The views of a scene show one set of named points, each view turned or mirrored, and shifted as a whole, with a little noise and some points left out.

Scene 1
View 1
j870: [ -8  15 -20  22   6   7  33  12  10 -19  -3 -46  12  32   9  -7  16  -1
 -15 -13   4]
j103: [-21  -4  -6   7 -36   5  51   8  47 -13 -12  -1 -13  -8   4  -5  31   0
   6 -16  13]
j960: [ -3  11  -7  31  -1  30  27  19   3 -20   1 -35  13   9   8  -5  32  13
 -20 -11  17]
j687: [-15   9 -20  12  -5  -1  45   7  28 -17  -9 -30   1  25   7  -7  17  -7
  -5 -14   5]
j104: [ -8  17 -25  21  15   3  27   8  10 -15   6 -49  18  38   7 -15  17  -2
 -20  -9  -8]
j175: [ -9  12 -19  16   6  -7   6  -1  34  -2  33 -30  17  24   6 -36  40   7
 -28  -2 -34]
j479: [-17  10 -24   9   0 -12  32  -1  33 -12   4 -34   9  34   7 -20  20  -7
 -10  -9 -15]
j181: [ -4  13 -13  28   9  20  12  14   7 -15  21 -40  21  17   6 -18  35  14
 -26  -5  -4]
j556: [  4  18  -9  41  10  42  16  24 -17 -21  18 -51  24  12   9  -8  36  22
 -33  -6  15]
j304: [ -3  16 -18  28  13  18  21  15   0 -17  10 -49  21  28   9 -12  25   7
 -25  -7   1]
j171: [ -5  18 -20  30  11  21  36  19  -9 -24  -7 -56  19  32   7   1  14   3
 -19 -11  15]
j293: [-24   4 -19   4 -27  -4  67   7  44 -20 -33 -14 -12  15   5   4  10 -14
  11 -20  18]
View 2
j104: [  8  26 -11   5   9  20 -11 -11  16  -2 -31 -24  18  -2  13  -9  41  -9
   9   7  23]
j870: [  4  20 -10   9   9  10  -2 -11   9 -14 -33 -26  15  -6  17  -5  32  -8
  13   8  26]
j181: [  7  25  -5  -1   9   8 -25 -15  -2   1  -6 -19  29  -3  15 -18  28  -8
   6  15  27]
j103: [ -8  14 -12  -7 -21   2  15  30 -25 -28 -21 -56  10  -5  30  30   1  -7
  -4   9  -2]
j687: [  2  22 -14   7  -3  14   9   8   4 -19 -41 -39  11  -5  20  14  27  -8
   4   4  14]
j960: [ -2  13  -2   6   9  -9 -11 -13 -11 -19 -12 -23  24  -7  20 -14   9  -8
  13  15  27]
j171: [  2  15  -9  17  19  -3  -3 -25  13 -24 -37 -17  16  -8  19 -17  24 -10
  17  11  37]
j556: [  0  18   0   6  21 -16 -26 -31  -6 -12  -2 -10  31  -8  19 -35  12  -9
  17  22  39]
j479: [  7  29 -17   0  -4  32  -5   9  11   2 -33 -35  15   1  13  10  42 -10
   1   1  11]
View 3
j687: [  9  -7 -38  -4 -20  23   1  28 -22  10   0 -13  48  25   1 -16  -1 -11
 -14  -3 -24]
j293: [ 15  -1 -55  -4 -30  25 -10  42 -49  21   8 -35  48  29 -15 -12  -5  -4
  -2   2 -52]
j870: [  8  -9 -31  -6 -15  22   7  23 -10   1  -1  -1  41  20  16 -27  10 -22
 -28   3 -10]
j103: [  8 -16 -50  11 -15  31 -17  22 -54  16  18 -17  39  35 -18   8   8  12
   0   1 -42]
j175: [ -9 -26 -19   5  -6  35   3  -3   5  -3 -20  18  62  37   6   3  10  -1
  -7 -24  18]
j171: [ 14 -12 -26  -7 -10  13   7  27 -17  -5  17   4  19   7  31 -40  21 -31
 -45  25 -16]
j181: [  0 -25 -18   2  -3  26   3   5  -9  -8   1  21  35  25  19 -12  23 -10
 -27   2   6]
j960: [  6 -22 -27   5  -2  22  -2  16 -25  -2  19  11  20  19  18 -15  25 -13
 -32  15 -13]
j304: [  4 -17 -20  -3  -7  22   8  15  -5  -4   1  14  34  18  25 -25  18 -21
 -32   7   1]
j556: [  4 -27 -15   4   5  21   4   6 -12 -11  17  28  13  15  33 -22  37 -17
 -46  20   3]
View 4
j304: [-16 -10   9   3  -6  19 -19 -14  18   0  -1 -13  -8  -5  13  45  -3  -6
  15  34 -19]
j870: [ -4 -12   5   8  -3  32 -33 -11  12  -9   6 -13 -12  -6  15  49  -7  -5
   6  31 -12]
j293: [ 25 -17  -4  23  29  45 -54   5  -6 -32  12   8 -12   0   9  57 -11  -2
 -20  16  27]
j479: [ 13 -11  22  25 -16  36 -42 -26  11 -26   6 -15 -11 -13  19  58 -12  -7
   0  12 -13]
j181: [-18 -11  16  10 -15   5 -13 -24  22   4  -3  -7   0 -11  13  51   5  -4
  17  24 -17]
j104: [ -5  -7  15   8 -11  33 -30 -17  17 -11   3 -19 -14  -8  18  50 -10  -6
  11  28 -22]
j103: [ 24 -20   9  38  16  16 -40 -13  -6 -27   4  24   6  -7   7  65   3   2
 -15  -1  41]
j960: [-14 -14   1   7   9   6 -17  -6  11   6  -2   5   1  -2   8  49   7  -1
  12  29   1]
j171: [-14  -9  -6  -6   9  30 -26   1  14   1   6 -13 -14   2  12  39  -6  -5
  12  42 -15]
j687: [ 13 -13   9  19   5  35 -41 -12   6 -22   8  -6 -11  -5  16  54 -11  -4
  -5  16   3]
j175: [  0  -8  39  27 -39  11 -23 -45  21 -14  -4 -16   2 -21  20  65  -3  -5
  11   5 -25]
j556: [-33 -12   2  -5  -1  -3  -3  -7  22  19  -5  -3   1  -3   7  41  12  -2
  27  38 -16]
View 5
j103: [ 67  -1 -28  11   8   7  31 -26 -28 -27 -27  15   5  65  -4 -32  10 -19
 -60  23 -11]
j687: [ 44  -9 -15  -1  14   8  36  -2 -17 -23 -26  15   8  42   2 -22  14  -6
 -21  14  -4]
j171: [ 26 -30  -3  -7  17  19  34  -1   4 -14 -30   3  -8  14  12   1  43  -4
 -14   6  -5]
j960: [ 32 -30 -14   3  18  25  27 -23 -11 -19 -17 -11 -19  14   7  -5  58 -10
 -48  16 -24]
j181: [ 23 -25 -20   0  24  24  29 -10 -24 -26  -5 -12 -11   9   2 -14  48   6
 -23  14 -28]
j104: [ 26 -18 -11  -5  17  13  36   7 -16 -23 -20   9   6  26   4 -15  23   5
  -4  10  -8]
j304: [ 22 -27 -10  -3  21  24  30  -4 -14 -21 -14  -5  -8   8   9  -9  45   3
 -17  11 -17]
j175: [ 18 -12 -32   3  30  21  30   1 -55 -36  13  -7   4  16  -8 -34  26  17
  -9  20 -37]
j556: [ 21 -37  -9   0  23  29  25 -16  -3 -18 -13 -17 -24  -3   9   3  70  -3
 -36   9 -25]
j479: [ 32  -9 -20  -1  20  11  35   8 -35 -29 -11  10  13  34  -2 -29  11   7
  -7  14 -13]
j293: [ 65   1 -15   3   7  -1  41 -11 -12 -19 -41  30  14  70   1 -29  -4 -20
 -41  16  10]

Which points are out of place in each view (at most two, in the order of its rows)? Write - if all are in place.
view 1 -> -
view 2 -> -
view 3 -> j171
view 4 -> j293
view 5 -> j960, j104

Scene 2
View 1
j210: [-26  -2  42  -2   3 -12  19  13  45  -5 -15  23 -27  22  -8  -6   4 -12
 -18  -8  23]
j165: [ -9  -5  35   4 -16   2   6   7  27   2 -13  27 -23  25  -8   6  -1  13
  13 -14   7]
j962: [ 32   2  67  11 -47   6  17  -3  23 -14 -10  41 -22  84  -9  31  -9   5
  58 -37  -9]
j815: [-27  -5  34 -22   5 -10  -2  14  53  23   8   8 -18  -8 -15  -5   4   8
 -22  22  19]
j197: [-14 -11  14  18 -11   8   7  10  11  -6 -30  36 -33   1  -3  -9   6  20
   1 -24  15]
j547: [-19 -11  21  -5  -6   5  -2   9  25  13  -7  16 -28  -5 -12  -3   3  19
  -2   3  10]
j62: [ 24 -16   7  12 -52  31 -24 -12 -21  21 -11  24 -24   4 -15  21  -6  68
  58 -15 -20]
j862: [-40 -14   9 -13  12  -1 -10  17  30  28  -4   8 -24 -40 -14 -13   7  30
 -26  25  17]
j259: [-10 -10  23   5 -15   7   0   8  16   6 -16  24 -27   8  -9  -2  -1  24
   9  -7  10]
j728: [ 23  -5  52   2 -43  13   3  -6  18   0  -4  30 -21  56 -10  25  -5  22
  49 -21  -7]
j196: [ -3  -8  30  -5 -20   7  -3   7  24  16   2  17 -24   5 -13   7   1  27
  17   2   3]
j605: [ 11  -2  56   0 -31   3   9   3  29   1  -2  28 -22  55 -10  17  -5   7
  28 -18   1]
j344: [-13  -5  34   7  -7   0  12   9  26  -8 -18  31 -28  21  -5  -3   3   8
   0 -18  16]
View 2
j728: [ -8   7 -29  -5  -4  -1  -5 -10 -18 -21 -21 -19 -22 -26   2  19 -12  -4
  -1  -6  22]
j547: [ -4 -24 -11   9  -6 -33   1  -7 -10   8 -18  -3  -3  21 -20 -14 -11   3
  18 -17 -13]
j862: [ -3 -46  -4  15  -7 -57   9  -5 -14  26 -10  -1   9  53 -31 -21 -17   3
  16 -19 -41]
j259: [ -6 -19 -20   8  -6 -30   2 -14 -16   0 -20  -6  -6  10 -18  -4 -17  -4
  10 -13 -10]
j962: [  6  38 -23 -18 -10  25 -19  12   0 -29 -21 -23 -33 -60  17   9  -5   6
  21  -7  51]
j210: [ 13  -8   1   0 -12 -26  -9  24  10  10 -13  -9  -2  18 -14 -33  -3  24
  44 -26   2]
j197: [ -4   3 -13  12 -12 -29 -12 -21   9   0 -33   5 -12   5 -31 -32 -10   1
  47  -7  -4]
j196: [ -7 -15 -17   5  -5 -24   2  -8 -15   0 -18 -14  -6   3 -10   1 -14   0
   8 -11  -1]
j605: [  5  15 -16 -11 -13   2 -11  10  -9 -12 -14 -20 -19 -29   3   1  -5  12
  18 -16  26]
j344: [  3   2  -6   4 -11 -22 -10   3   6   3 -21  -4  -7  10 -20 -26  -7  10
  43 -16   4]
j165: [  1   1 -11   2 -10 -18  -6   2  -1   0 -17  -8 -13  -1  -8 -15  -7  10
  28 -14   7]
View 3
j62: [-36  23 -11   5 -42  14   6  25  -2  42 -15 -49   8   4  20 -70  -6  21
 -29   6 -48]
j196: [-19  29  13  -1 -31   7  -1  -2   7   6  -9 -24   3  11  20   2  -5  21
  -9   6 -32]
j728: [-47   5  12  -7 -10  -2  -6  15   3  16  -7 -33  17  13  17 -19 -22  23
 -35   1 -35]
j165: [-29  14  28  -2 -24   6  -3 -10  11  13   0  -9   2  21   9  12  -1  24
 -24   6 -27]
j815: [  2  42  17  -4 -33  -4 -10 -29   6 -20  -5 -10  -7   3  20  50  -2  22
  16   5 -29]
j962: [-79 -28  37 -17  16  -5 -11  19  15  26  10 -26  28  37   2 -10 -22  22
 -71   0 -22]
j344: [-38  10  37   1 -19   6  -5 -11  17  15   2  -2   4  28   3  14   4  27
 -31  12 -24]
j547: [ -7  39  18   1 -42   6  -1 -16   7  10  -7 -10 -10  12  15  17   8  24
  -3   9 -29]
j862: [ 23  64   9   5 -61   8   2 -30   6  -7 -12  -6 -18  -2  23  30  16  25
  30  12 -34]
j197: [-30  16  36  13 -45  25   8 -13  21  40   1   6  -8  36  -2  -9  22  27
 -39  19 -23]
j259: [-13  34  11   2 -40   6  -2  -5   5  10 -10 -21  -5   6  18   1   2  23
  -1   9 -36]
View 4
j210: [-13   3   0 -18  -9  19  -5  23  22  -7 -28   5 -12  -3  21 -12 -37  20
  13 -13  20]
j62: [ 31  31   5  46 -19 -16   3 -21 -25 -23 -20 -16  55 -25  28  -1  47 -29
  21 -21 -37]
j605: [  0 -11 -10 -11 -20 -24  -7 -24  -9   3 -29  -2  23 -23  13  -6   0  17
   4 -27   3]
j259: [ 11  23   5  11  -4  11  -1  15   2 -25 -24  -3  23  -4  25  -2  13   1
  19   1   2]
j165: [ -3   2  -6  -6 -20 -11  -6 -12   1   6 -32  -6  15 -16  19 -14 -20   7
   9 -32  -3]
j197: [  1  26   9  11 -10  15   0  14  17   0 -27  -9  10  -7  32 -20 -27 -11
  23 -27 -18]
j196: [ 10  15   1   5  -9   5  -3   9  -2 -22 -22   0  25 -11  20  -3  15   8
  12  -5   3]
j547: [  5  23   7   7  -4  21  -2  24  12 -24 -18   0  11  -1  24  -4   0   1
  21  -2   8]
j815: [  0  11   3 -11   2  30  -7  40  18 -35 -21  11  -1   2  19   0  -1  29
  12  18  31]
j962: [  3 -25 -18 -12 -35 -51 -10 -55 -22  22 -32 -11  35 -38   8 -14  -6  14
   1 -52 -10]
j728: [ 12  -1  -7   7 -21 -25  -5 -26 -21 -10 -25  -7  38 -25  16  -1  26   5
   7 -21  -8]
j344: [ -4  10  -1  -5  -8  10  -2   8  16  -4 -25  -1   4  -7  26 -14 -28   5
  16 -21   1]
j862: [  6  36  13  12  10  47   0  60  27 -44 -19   6   0  10  32  -2   3   1
  24  22  16]
View 5
j728: [  3  34  -1  34  11  -7   6  -6  11  26  17 -24 -22  -6  -1   4 -15 -20
 -33  13 -12]
j962: [ 30  27 -17  73  19  15 -16  -3  24  17  41 -41 -21 -25   4  10 -27 -32
 -21  15  15]
j815: [-40 -16   4  -9  15 -11  13 -33 -19  25 -21  37   7 -19  20  -2  12 -27
   1  27 -25]
j210: [-24 -23   1   9  28   1  -2 -31   4  23  10  27  13 -38  16  14  11 -38
  18  24   2]
j605: [  1  16   1  31  22  -2  -3 -10  19  23  32 -12 -12 -18  -1  12  -7 -32
 -15  13   3]
j547: [-31  -1  14  -8  20 -21  14 -23   5  34   7  20   2 -11   1  15  15 -27
 -12  16 -15]
j62: [-10  57  21   2  13 -34  23   6  26  38  35 -30 -31  20 -30  18  -6  -9
 -62   3 -16]
j196: [-21  13   6   3  17 -15  10 -17   1  29   8   3  -7 -10   2   7   3 -22
 -21  18 -13]
j165: [-12   2   5  17  24  -6   5 -19  12  25  18   7  -3 -20   1  15   3 -32
  -6  19  -1]
j259: [-28  13  14  -7  16 -23  14 -17   4  33   4  11  -6  -6  -1   9   7 -20
 -22  17 -16]
j197: [-22   2  18  -9  34 -21   5 -15  30  31  31  13   2 -22 -13  34  20 -32
  -4  12   7]

Which points are out of place in each view (at most two, in the order of its rows)? Write - if all are in place.
view 1 -> j259, j728
view 2 -> -
view 3 -> j344, j197
view 4 -> j165
view 5 -> j605

Scene 3
View 1
j60: [ 15 -38  12 -24   8   3   0  28  -3 -15  -5  12  23  -2  18   7 -27   2
   7  -4 -21]
j882: [ 29 -44 -17  -9  12  -4  12  22  24 -26  11   4  -1  -5 -13  17  -5  18
  29   4 -21]
j643: [ 37 -75 -11 -12  20 -10   1  31  27 -15   0  12  29 -14   2  28 -47 -14
 -29  16 -10]
j915: [ 38 -45 -15 -16  17   4   7  25  25 -21   8   6   8  -4 -14  26 -13   4
  17   9 -19]
j650: [ 24 -56  -2 -10   9  -7   4  26  13 -17  -1  12  27  -9  11  14 -32   7
  -1  -1 -18]
j453: [ 44 -52   2 -58  26  20  -7  32  14 -14 -10  22  33   8  -5  40 -41 -27
 -22  21 -10]
j136: [-22  16  39 -46  -5  21  -3  28 -38 -20 -20  17   8  19  30 -21  11  30
  59 -39 -46]
j121: [ 15 -59 -16  24   4 -27  16  21  23 -26  12   1  11 -18   4   0 -14  28
  26  -7 -21]
j235: [ 12 -34   5 -16   8   2   3  28   1 -22  -3   9  12  -2  10   7  -9  14
  25  -9 -25]
j633: [ -3  -5  16 -28   0   7   4  24 -16 -24  -2   9   0   7  14 -10  12  34
  59 -26 -36]
j473: [ 21 -17   0 -34  11  12   7  24   7 -26   4   6  -1  11  -9  13   3  19
  44  -2 -28]
j755: [ 10 -17  18 -46   8  18  -1  32 -14 -19 -10  18  14  10  12   6 -10   5
  26 -12 -28]
j262: [ 23 -25  22 -67  17  29 -11  36 -11 -12 -18  25  27  17  12  24 -28 -18
  -7   2 -22]
View 2
j473: [-14 -21  11  11  35 -10  -5   8 -15 -21 -13  -7   2 -29 -35 -16  29   4
  39   9   2]
j650: [ -3   3  10 -13  34 -14  -2 -16  10 -11  -7   1  -8 -28 -14 -15  -4   9
   7   8 -21]
j915: [ -9  -7  11  -9  42 -10   2 -15  -1 -17  -9  -5  -6 -33 -25 -18   9  11
  13   3 -18]
j262: [  3  13  17  24 -20 -42   1  20  10  10 -18 -18   1 -16 -25 -18   7  -7
  27  46  24]
j643: [ 11  25  19 -18  10 -33   3 -28  29   7 -12 -15 -10 -25  -5 -20 -26   5
 -19  26 -19]
j882: [-10 -13  17 -11  48 -16   1 -18  -6 -17 -13 -12  -5 -37 -23 -15  13  11
  12   0 -17]
j235: [ -3  -2   0   5  27  -9  -4   3   1 -12  -6   5  -4 -25 -23 -15   8   3
  30  15  -5]
j755: [ -2  -1   3  22   3 -18  -5  21  -4  -8 -10   1  -2 -18 -29 -13  19  -3
  44  27  13]
j453: [  0  16  34   2 -12 -53   6  -3  23  17 -29 -36  -2 -26 -16 -25  -5  -3
  -7  42  15]
j60: [  8  13  -1  12   6 -12  -2   3  11  -5  -3   9  -3 -19 -17 -16  -4   2
  28  24  -4]
j633: [ -9 -19 -14  24  30  10 -11  24 -22 -26   1  21   1 -21 -36 -10  35   4
  68   9   5]
j136: [ -3 -14 -26  47  10  14 -13  48 -23 -23   8  35   5 -12 -36  -2  40  -6
  92  23  24]
View 3
j121: [  5  12  -4   2  26 -30  35   9 -25 -38 -46  38  34   3  66   8  -8  15
 -20  -8  27]
j136: [ 49 -36 -18 -14 -45   6   4  45  52  26 -47  -9  36 -19  31  -5  -3   6
 -28   6   5]
j915: [ -4  -3  11  -2  35 -14  27  12 -11 -37 -21  19  44  -6  46   0  -6   8
 -15  -5  24]
j755: [ 14 -35  10  -6  -8   8   2  19  14  -1 -14   6  32 -10  27   1   1  -2
 -22   5   4]
j650: [-10  -7  15   9  11  -9   3   1 -28 -29 -19  37  24   7  44  10   1   1
 -18   1  11]
j643: [-31  -5  35  19  28  -8  -6 -11 -57 -44   1  46  20  17  40  15   4  -6
 -16   4   7]
j473: [ 10 -21   4 -12  26  -4  21  21  17 -15 -15  -1  49 -18  33 -10  -8   8
 -14  -4  19]
j882: [ -5  -4   9  -5  45 -17  32   9  -9 -38 -14  15  47  -9  44  -7  -9  10
 -13  -4  27]
j453: [-31 -34  44  10  17  14 -20  -6 -30 -28  31  19  25   4  13   7   6 -11
 -14   7  -1]
View 4
j453: [-16  43 -15  38 -23  28 -10  -5  -5 -10 -16 -20 -43   8  30  31 -12  17
  10  -7  -1]
j60: [  5   4 -26   7  -4  24 -17 -14   0 -10   5   0 -15   5   6  32  -3   5
  24  11  -4]
j882: [  4   4  -9  -3  21  21 -18  -9  12  -9  -5 -13  -9  34  -4 -25 -45   4
  17   1  -4]
j136: [ 44 -38 -41 -32  10  21 -26  -7 -13 -19  38  31  26 -10 -31  47  15 -11
  55  25 -14]
j633: [ 33 -28 -30 -28  20  19 -25  -5  -3 -15  26  15  23  11 -29  17 -11  -9
  42  19  -9]
j643: [-34  27 -15  27   2  16  -8 -36  27   5 -17 -15 -43  27  33  10 -30  17
  -5   2   0]
j473: [ 22  -2 -17  -7  13  26 -19   5  -4 -16   7  -3   2  17 -11  -5 -29  -3
  31   5  -9]
j262: [  2  24 -25  23 -20  29 -14   1 -14 -19   0  -6 -25  -5  17  50   3  11
  25   1  -3]
j235: [  9 -11 -24  -7  15  16 -18 -22  11  -6   6   2  -9  19  -1  11 -22   2
  23  12  -3]
j121: [ -9 -21 -20 -12  36   5 -16 -40  38   9  -4   4 -10  40  -1 -20 -42   6
  10  14  -6]

Which points are out of place in each view (at most two, in the order of its rows)? Write - if all are in place.
view 1 -> j915
view 2 -> j650
view 3 -> -
view 4 -> j60

Scene 4
View 1
j895: [ 18 -49  41  -5  -5   1 -35  21  24 -25 -20  30  -3 -20  16  12 -16  25
 -10  15   0]
j452: [ 13 -57  56 -16  -3   2 -36  25  21 -36 -17  33  -3 -27  26   2  -7  23
 -25  23  -5]
j550: [ 57 -50  58 -30  -1 -20 -27   6  19 -17 -30  33  -2   0  26   2 -28  19
 -14  13   5]
j966: [ 56 -14  22 -24   6 -27  -6  -9  -4  11   9  31  15  -1   2 -15  -4  11
 -19  -8  -3]
j848: [ 32 -38   7  16  -9   2 -44  13  37  -6 -24  30   5  -3  -8  30 -30  31
  18  -1   9]
j79: [ 34 -30  26  -9  -1 -10 -24   7  12  -6  -4  37   7 -11   4   0  -7  21
 -13   2  -1]
j610: [ 52 -32  35 -23   0 -21 -18   3  11  -5 -10  31   6  -1  12  -3 -18  16
 -12   4   1]
j521: [ 26 -28 -16  31 -10   7 -43   9  36   4 -13  24   7  -4 -22  36 -27  36
  28 -11   9]
j345: [ 23  -9   9  -8   4 -11 -13   1  -6   5  24  32  15 -20  -5 -11  14  19
 -18   0  -7]
j450: [ 45 -27 -31  42 -19   5 -52   9  56  13 -36  23   7  16 -36  55 -51  42
  53 -18  21]
j683: [ 40 -25  26 -15   2 -15 -17   4   6   1  -1  31  11  -6   2  -6  -5  18
 -12   0  -2]
j853: [ -9 -37  39  -5   3  10 -27  20   4 -27  18  33   4 -44  14  -8  25  23
 -32  22 -12]
View 2
j853: [ -4  28  24  24 -13  41  18 -39 -45 -48 -38   5  26 -31 -20 -10  47 -20
 -36  -6 -35]
j550: [  8  51  32  21 -21  -8   2 -73 -28  29 -29  42  17  -4 -24 -28  35   8
 -52 -12  -1]
j966: [-26  49  12   4 -20  15   5 -19 -22  -4 -16  21  21   3 -13 -29 -10   5
 -44 -14  22]
j610: [ -4  43  20  14 -16   8   3 -45 -26  16 -19  27  18  -3 -14 -28  14   5
 -50 -10   4]
j895: [ 20  23  32  29  -8  19   8 -63 -37   8 -27  18  21 -21 -10 -14  45  -9
 -45   2 -23]
j452: [ 13  34  37  29 -17  14  12 -75 -39  -8 -38  23  22 -22 -26 -14  57  -9
 -44  -4 -34]
j521: [ 33 -15  19  24  12  36  -4 -29 -27  48   6 -10  15 -26  32  -3   5 -17
 -45  21   0]
j345: [-19  27  10   5 -12  37   9 -12 -31 -27 -18   3  23 -14  -7 -21   1 -10
 -37  -7  -2]
View 3
j853: [ 23   4 -20   2  14 -15 -39  30 -11  18 -46 -16  18  -4 -45  36  24 -16
  18  18 -29]
j683: [  7  22 -19   5   7 -33 -13  11   9  -7 -20   0  18  24 -10  -6   9  -2
  15  12 -12]
j79: [ 12  19 -24  11  12 -31 -18  12   1   3 -21  -7  18  15  -8   0   7   3
  12   7 -15]
j450: [ -7  21 -16  54  23 -25 -20 -24 -10  -4  16 -22 -23 -28  55 -50 -47  40
   7 -49 -10]
j521: [  2  15 -17  36  21 -17 -26 -11  -9  -1   2 -22 -19 -23  23 -22 -31  20
   9 -31 -21]
j345: [ -2  11 -12  -5   8 -16 -18  17   8 -18 -18  -7  -8  19 -29   7   6 -19
  16  20 -25]
j550: [ 23  34 -37  22   9 -54  -9  12   3  18 -29   1  64  31  12  -6  20  23
  11  10   4]
j966: [  3  24 -20  -5   3 -32  -1  12  20 -25 -14   8  15  46 -12 -11   9  -7
  13  26  -9]
j848: [ 10  17 -24  38  19 -28 -23  -3  -8  12 -10 -15   6 -14  23 -19 -17  23
  10 -27 -14]
j452: [ 34  15 -34  29  20 -34 -35  21 -20  41 -45 -15  44 -13  -9  23  18  12
  14  -3 -18]
j895: [ 24  16 -31  25  14 -35 -29  14 -14  30 -34 -12  36  -4  -5   9  14  15
  13  -3 -16]
j610: [ 12  28 -27   9   6 -40  -7  10   8   3 -20   2  32  30  -1 -12  10   8
  11  13  -5]
View 4
j853: [ 17 -14  21   1   9 -25 -23   5  -9  56 -20  39  12  -4  20  32 -16  10
 -20 -24  21]
j683: [ 19 -22  19   7  19   9   3  21   6   8   7  29   6   2   4   9  -3  11
 -14  -8 -11]
j521: [ 47 -38  -5  40  44 -20 -13  -4  41  15  63  14  -5 -21   1   9  22  12
  19  -3 -11]
j966: [ 15 -21  24  -7  14  19  13  29   6 -10   1  26   1  19   0   0   0  11
 -23  -6 -21]
j452: [  3 -19  14  25  21   9  -9  12 -15  54  -1  52  22 -38  13  31 -20  19
 -13 -18  18]
j848: [ 30 -36  -4  43  41  -4  -8   4  28  19  53  30   7 -34   2  12  11  15
  14  -5  -9]
j79: [ 16 -21  16  14  23   4  -3  17   6  18  11  34   8  -8   6  14  -2  14
 -10 -10  -4]
j895: [ 10 -26   9  28  27   4  -6   8   0  42  13  45  19 -36   8  28 -10  19
  -5 -12   7]
j610: [  8 -23  19  14  24  25  11  27   3   6  11  36  12 -10  -3   9  -5  17
 -13 -10 -13]
j450: [ 51 -48 -18  58  60 -10  -7  -4  56  -3  96  12  -5 -34 -10   0  34  19
  35   9 -25]
j345: [ 31 -19  21  -8  12 -14  -8  13   9  12  -5  19  -3  23  11   9   1   5
 -21 -13  -6]

Which points are out of place in each view (at most two, in the order of its rows)? Write - if all are in place.
view 1 -> -
view 2 -> -
view 3 -> j452
view 4 -> -
